Each row is a point on a landscape with many valleys, with its height.
A ball rolls from a point to whichever of its 2 nearest points has the largest drop for the distance, and stops where none of them is lower. Distance is the straight distance between rows; heights are no part of it.
J337 h=34.2: [160 163 139 124  87 104 151 164 138 103 111 186 130 110 147  55 110 176
 124 117 150 137]
J949 h=19.0: [104 102 124 160 145 114  87 141 145 139 125 149 167 150 160 173 142  74
 118 119 117 156]
J666 h=5.2: [147 117 170 128 149  69 146  88  87 120 130  67 141 113 181 181 133 115
  77 174 107 134]
J597 h=77.0: [120 115 175 133 116 124 110  74 181 106  96 111 134  67 140 113  95  97
 172 124 139 152]
J436 h=14.3: [122 119 136 167 146 114 122 144 142  99 130 154 149 170 182 145 180  93
  90 116 112 145]
J657 h=60.0: [162 167 104 191 149 152 126 165 100 163 117 163 106 116 146 157  89 131
  84 131 138 104]
J263 h=49.2: [151 115 139 122  81 157 180 101 105 123 118 130 116 108 113 123 156 134
 135 136  99 129]
J99 h=28.1: [ 75 144 152 126 181 150  62 138 157 157 134 104 138 114 115 155  92 133
 150 123 170 151]
J132 h=47.5: [139 123 103  82 132 126 128 175 133 120 163 133 105 160 111 121 140 158
  72 157 139  98]
J129 h=49.1: [137  84 119 137 162 148  78 134 146  86 145 163  91 117 164 166 111  86
  86 140 122 107]
J85 h=8.4: [126 133 102 160 135  97 129 123  98 109 133 158 134 121 193 146 164 132
  74 170 109 136]
J363 h=62.5: [ 92 118  96  97 133 143  91  98 172 116 126 102  85  89  91 103 123 112
 158 161 142  79]
J89 h=26.9: [126 100 106 212 131 120 140 181  97 110 108 153 113 130 143  85 115 112
 122  89 158 150]
J166 h=33.4: [142 113 155 130 116  47 170 119 130 109  74  62 132 107  99 154 168 134
 144 177 108  96]
J516 h=54.7: [117 114  40 108  90 117 133  89 125 118 152 155 131 120 154 126 137  99
  98 143  86 101]
J364 h=28.0: [143 124 142 143 124  74 171 105 117 140  74  70 139 136  92 202 163 116
 137 148  77  88]
J950 h=33.2: [108 165 123 130 152 137 144 120 119 127 141 102 123 136 121  47 142 172
 147 134 178 142]
J193 h=20.6: [165 112 151  52  98 139 142 108  93  83 173 154 127 126 188 106 139 156
  85 140 110 137]
J447 h=54.9: [128 150 117 105  80 145 150  75 150 139 111 118 132 117 117 112 130 110
 146 120  95 118]
J13 h=14.4: [113 174 125 107 130 104 102 148  95 133 141 162 151 113 203 141 134 163
  78 161 120 135]
J334 h=44.2: [124 154 142  84 133 114 149 102 114 171 153  77 172 199 123 169 177 125
 122 105  91 120]
J214 h=13.9: [133 132 103 123 133 132 148  70 111 121 164  92 122 152 188  97 159 103
  91 108 119 128]
J609 h=47.4: [ 76 130 103 132 169 138  84 132 107 151 178 188  95 122 137 121  68 169
 172  70 170 168]
J583 h=25.9: [140 180 100 122 154 176 103 105 134 106 139 134  61 130 161  77 127 131
 118 105 141  80]
J384 h=61.1: [ 93  70 110 177 115  84 185 142 109 120 109  81 145 171  91 103 156  70
 151  87 120 153]
J280 h=20.3: [136 162  96  99 113 160 122 117 128 109 151 189  98 140 170  77 141 157
 122  90 122 111]
J72 h=37.7: [149 142 174 102 116  67 116 130 152 122  89  72 152 117 118 150 148 137
 138 176 129 116]
J133 h=39.4: [133 172 155 144 122 123 129 176 141 125 117 184 152 145 135  67 115 168
 160  76 170 167]
J96 h=68.9: [125 168 137 150 125 123 120  91 118 179 124 162 163  96 194 144  73 113
 125  96 130 161]
J353 h=18.1: [153 145 156 143 117  76 168 154 106 104  86 146 155 130 131 201 191 135
 112 174  64 122]
J769 h=49.4: [127 172 100 107 108  72 157 141 105 185 108  85 176 159  89 167 161 168
 131 158 102 107]
J984 h=41.8: [125 148 131 125 128  58 102 127 166 127  92  66 150  83  94 110 102 144
 157 177 157 124]
J819 h=56.0: [154 141 129 154  86 159 138 136 171  97  91 183  99 114 124 149 142  95
 104 109  82 102]
J739 h=67.1: [ 80 106 130 167 146 174  82 160 131 110  95 149 100 158 130  99 146  66
 168  68 131 136]
J278 h=64.6: [139 187 113 156 111 135 128 127 124 157 113 168 126 113 172 134  95 118
 104 115 124 112]
J458 h=55.0: [ 89 112 105 137 156 177  87 125 110 132 136 192  67  73 125 145 130 185
 166 134 134 118]
J93 h=43.3: [127 145 121 135 136 107 134 212 136 141 127 122 142 176  95 113 144 158
 104 136 162 127]
J360 h=31.0: [163 102 148 175 122 144 167 166  97 123 124 126 113 135 109  83 106 134
 140  91 170 150]
J674 h=42.0: [141 127 127 197 125 169 159  92 119 134  83 113  92  93 127 169 161  91
 136 142  95 103]
J459 h=59.1: [109  41 119 147 123  85 136 161 131 114 112  61 138 163  57 128 132  66
 153 121 134 138]
J752 h=38.1: [145 203 174 107 142 194 118 108 123 146 122 119 116 124 117 114 118 159
 164 141 142 118]
J838 h=70.3: [143 129 161 107  73  88 181  86 173  96 111  88 145 129  92  67 152 111
 137  95 108 159]
J580 h=29.5: [159 138 137 175 115 111 146 158 119  89 109 200 116  97 186  87 148 174
 100 130 141 145]
J404 h=42.3: [ 92 187  66 117  95  91 120 143 137 179  92 109 167 140  96 133 160 153
 144 159 107 103]
J870 h=34.7: [158 126 184 173 150 104 167 174 106 144 135  95 148 159 134 101 114 129
 112 105 175 163]
J699 h=20.7: [ 90 156 101  83 148 129  87 130 113 164 163 147 136 119 143 152  98 175
  98 155 139 136]
J114 h=13.3: [142  73 126 123 159 125 145 105  91 126 176  84 105 104 125 131  92 134
  83 159 163 132]
J788 h=33.0: [116 157 105  73  95 104  85 140 140 149 102 128 160 102 103 164 121 156
 149 180 100 109]
J437 h=46.1: [158 102 115 153 148 121 113 151 163  77 120 137 102 144 136 179 133  58
  78 147  99  87]
J283 h=36.8: [171 162 136 184 119  95 141 155 135 152  71 105 133 131 110 179 107  92
 106 142 109  93]
J412 h=32.7: [128 167 172 137 158 163 111 145 148 140 118 109 125 145 107 116 116 120
 145 114 164 122]
J783 h=43.8: [120 153 153 144 163 132 108 166 121 156 153 184 142 149 144 113  70 161
 149  68 184 165]
J104 h=51.8: [117 106  97 146 169 159  68 165 122 107 160 210  84 120 167 162 120 143
  91 118 132 120]
J817 h=25.3: [177  97 144 117 117 139 136 149 115  70 146 199 108 115 180 109 146 169
  82 136 123 139]
J859 h=49.3: [123 126 160 115 138 125 149 123 114 175 149  85 181 193 119 137 154 123
 145  97 130 165]
J586 h=49.7: [137 104 119 169 121 190 130 137 133 105  92 185  81  95 111 167 168 108
 147 143  93 101]
J167 h=65.1: [ 84 104 135 109 157 140  46 142 198  93 120 105  90 115 101 105 111 101
 159 130 155 109]
J726 h=73.0: [138  56 148 146  93 105 175  95 153  75 132  98 121 121 123  85 140  85
 121 105 128 156]
J816 h=9.6: [139 119 147 123 159 110 134  82 118 126 147  72 119 128 171 129 129 104
  96 150 141 127]
J40 h=27.1: [146 167 161 120  90 129 173 139  77 148 100 146 159 136 151 194 185 143
 117 151  65 132]
J590 h=18.2: [ 89 160 102 114 140 101 125  92 134 131 155 105 139 154 181  78 184 129
 108 134 132 132]
J155 h=55.2: [152 144 101 135 153 164 100 186 103 141 153 203  90 130 138 172  94 166
  82 128 134 108]
J907 h=86.4: [166 109 178  85 111 176 123 129 158 130 132 164 118 119  95 151  76 123
 169  97 115 129]
J733 h=29.7: [112 187 113  99 178 156  92 113 131 119 154 112 100 135 151  68 120 158
 122 126 171 112]
J468 h=51.1: [ 89 101 111 145 174 176  83 124  96 165 165 165  98  80 136 176  85 158
 144 115 150 148]
J240 h=37.2: [132 159 130  85 128 117 158 114 116 144 155  68 134 160  94  88 148 155
 136 154 145 114]
J678 h=56.3: [116  72 145 101 123 142 109 132 166 122 138  82 143 151  81 119 115  80
 169 106 136 141]
J871 h=67.6: [128 132 120 139  67  76 182 115 159 135  99  80 171 145  88  75 124 112
 158  89 125 146]
J944 h=90.6: [157  88 168 101  79 181 143 115 133 108 125 212 108  84 113 142 112 159
 154 117 100 145]
J112 h=59.8: [117 148 109  96 102 164 134  93 174 110 128 123 121 148 114  64 130 101
 159  83 122 118]
J113 h=53.0: [109 111 171 131 162  95 138 118 112 160 145  43 169 138 105 132 122 137
 138 144 162 165]
J663 h=10.5: [157 114 179 157 161  60 150 126 108 102 112 118 167 142 169 210 161 101
  85 153  90 145]
J182 h=45.4: [ 88 124 100 108 126 103  90 121 165 143 105  98 160  89  79 108  85 140
 184 148 158 140]
J361 h=16.5: [ 82 165  98  99 135 140  98 118 128 134 157 181 135 139 185  78 171 172
 138 113 134 146]
J312 h=63.9: [ 94 135 111 141 132 184 113 121 151 121 138 130 113 177 135  82 148  67
 151  42 129 125]
J136 h=23.9: [ 87 117 123 137 166 140  68 164 150 151 141 118 145 141 121 189 111 105
 103 125 139 146]
J537 h=42.4: [146 166 104 104 106 111 151 118 123 176 118  62 163 143  67 125  94 145
 149 142 131 113]
J68 h=64.0: [110  99 111 178  78  95 196 146 107 155 112 121 183 158  92 103 138  95
 145  85 120 163]
J814 h=26.2: [ 93 125 117  81 128 127  71 144 155 135 133 165 140 103 133 138 133 158
 139 163 122 128]
J913 h=42.2: [149  78  97 140 124 188 176 130  87 116 153 143 103 146  99 144 174 141
 116 129 104 118]
J805 h=42.5: [152 137 113 133 136  67 103 157 165 109 105  93 136 158 115 176 136  93
  85 150 111  83]
J736 h=59.0: [140 115 112 118 144 199 103 162 125 111 136 169  43 103  99 126 132 169
 151 134 137  86]
J341 h=34.8: [132 110 145 160 149 136 169  94  97 145 114  80 127 134 121 191 173 102
 132 140  95 107]
J714 h=74.9: [143  83 176 109 101 137 145  70 163  82 124 117 108  87 130  96 113  99
 136 115 128 148]
J420 h=82.7: [149 167 160  95 113 158 103 103 148 140 117 169 112  91 117 145  44 139
 176 114 127 119]
J512 h=79.4: [134 112 167 110 127 131  88  92 163 140 110 143 142  60 130 155  59 115
 174 143 136 140]
J457 h=49.0: [105 149 155 107 137 146 105  99 159 128 113  95 146 103  68  94  83 142
 213 142 158 132]
J253 h=52.9: [123 107 176 107 105 137 139  92 161 128 121  84 169 137  70  85 108 122
 202 101 140 162]
J515 h=38.5: [170 139 189 128 135 104 161 179 111 151 125 105 164 155 106 130 126 174
 121 149 159 153]
J546 h=16.4: [157  79 132  78 128 136 141 100  85 121 184 127 121 109 154 112 105 162
 102 159 144 144]
J156 h=35.8: [143  88  61 176 135 157 159 158  61 147 162 163 116 135 115 155 116 140
  85 135 126 128]
J243 h=51.0: [127  83  63  74 131 112 113 119 141 107 176 128 112 134 118 132 114 105
  75 160 118  95]
J70 h=31.4: [121  71  67 199 139 139 143 173  70 142 144 162 121 130 115 135  77 100
 112 106 151 146]
J813 h=37.5: [123 161 140  84 116 157 152 100  76 162 155 114 147 175 153 178 176 133
 111 134  65 117]
J403 h=58.9: [ 91 103  56  99 105 138 126  91 139 107 147 130  95 115 129  72 161 132
 138 142 125 102]

For each start below, name the point where the ball stops.
J420: J364
J537: J361
J769: J85
J783: J666
J312: J89
J871: J364
J516: J89
J457: J364
J944: J89
J412: J85
J859: J666
